A landscape with many peaks, sampled at points; each row gives a point and its height.
From any point a climber takes the steepest step (rise divided by distance) to one of its 5 nearest points. It stops when none of these is higher. Distance is the straight distance between rows; heights are no part of it.
z_250: [ -7   7  -1  -1  10 -19   0 -24   8]  h=401
z_253: [ 11  11  -4  -6  16 -16   2 -18  10]  h=467
z_19: [-29  -5   5  14 -14   5  -4   4  -6]  h=310
z_991: [-27  -3   5  -1   1 -14  -3 -21   1]  h=393
z_403: [ 26  10  -7 -14  17 -11   5 -13  12]  h=663
z_354: [-1 -3  0  2  0  4  1 11 -3]  h=378
z_925: [ 9 -3 -1 -9  9 -4  2  2  0]  h=589
z_241: [ 12   6  -3 -10  14 -14   2 -13   6]  h=587
z_675: [-15   4   5  26 -34  11 -12   4 -17]  h=552
z_118: [-34  -9   7   6  -9  -1  -3  -4  -4]  h=301
z_856: [-3 -2  2 -4  6 -4  1 -1 -2]  h=412
z_486: [ 15  -2  -2 -12   9   0   4   5   2]  h=671
z_755: [-12  -5   2   5  -3   3  -1   7  -4]  h=100
z_992: [-35  -2   7   0  -3 -16  -6 -27   5]  h=302
z_333: [ -2   1   1  15 -16  13  -3  14  -6]  h=631
z_331: [ 23   3  -5 -15  15  -6   4  -6   7]  h=14
z_397: [15  0 -2  4 -6 15  1 18 -1]  h=435
z_372: [-5 -4  3 -2  3 -1  1  4 -3]  h=264
z_550: [ 5 -3  0 -2  1  6  2 11 -2]  h=506
z_318: [ 17   5  -3 -11  15 -12   3 -11   6]  h=321
z_624: [ 24  -1  -3 -16  12   1   5   4   5]  h=605
z_43: [-17  -3   3  12 -11   6  -3   9  -6]  h=200
z_580: [ 8 -1 -1  4 -5 12  0 16 -3]  h=488
z_749: [ 10   1  -1 -11  12  -7   3  -5   3]  h=341
z_88: [-17  -6   4   3  -1  -2   0   2  -4]  h=268
z_369: [-20  -5   5  -1   1 -10  -2  -9  -2]  h=398
z_869: [ -1   5   1  22 -25  14  -9  10 -12]  h=588
z_553: [12 -2 -1  0  0 11  2 15  0]  h=538
z_977: [26 -2 -6 -7  1 17  6 17  3]  h=546
z_37: [  4   0  -1  10 -10  12  -1  15  -4]  h=545
z_79: [-26  -7   4   5  -5  -1  -2  -1  -4]  h=311
z_492: [ 20  10  -5 -10  17 -14   3 -16  12]  h=508
z_167: [ -6   5   3  23 -29  13 -10   8 -14]  h=574
z_175: [28  2 -7 -2 -5 22  5 20  1]  h=413
z_998: [24  2 -5  2 -9 21  2 19  0]  h=111
z_926: [ 26  -3  -6 -13   6  11   6  13   4]  h=551
z_323: [-17  -1   3  -3   5 -14  -2 -17   0]  h=407
z_177: [ 27  16  -8  -9  19 -13   5 -17  18]  h=501
z_959: [-37  -9   8   1  -5 -10  -4 -16   0]  h=325
z_810: [17 -2 -3 -5  2 10  4 15  1]  h=547
z_267: [-21   0   4  22 -24  10  -8   6 -10]  h=526
z_95: [-5 -4  1  5 -4  6 -1 11 -4]  h=259
z_735: [ 2 -3  0 -5  7 -1  2  4 -1]  h=655
z_29: [  0   2   0  -7  10 -12   1 -11   1]  h=387
z_560: [31  0 -9 -8 -2 22  7 19  4]  h=527
z_454: [-20   4   3  -1   5 -19  -3 -27   6]  h=399
z_854: [ -6   3   1  -5  10 -14   0 -16   3]  h=416
z_48: [-13  -5   3  -1   2  -5   0  -1  -3]  h=295
z_330: [-31  -7   6   3  -4  -6  -2  -7  -3]  h=357
z_545: [ 14   4  -2  11 -15  18  -2  17  -5]  h=367
z_666: [  1   6  -2  -6  13 -16   1 -19   6]  h=434

Where does a climber stop that starts at each point below?
z_998 -> z_486
z_959 -> z_241
z_397 -> z_486
z_369 -> z_241
z_992 -> z_241
z_19 -> z_333
z_755 -> z_735
z_977 -> z_486
z_250 -> z_241
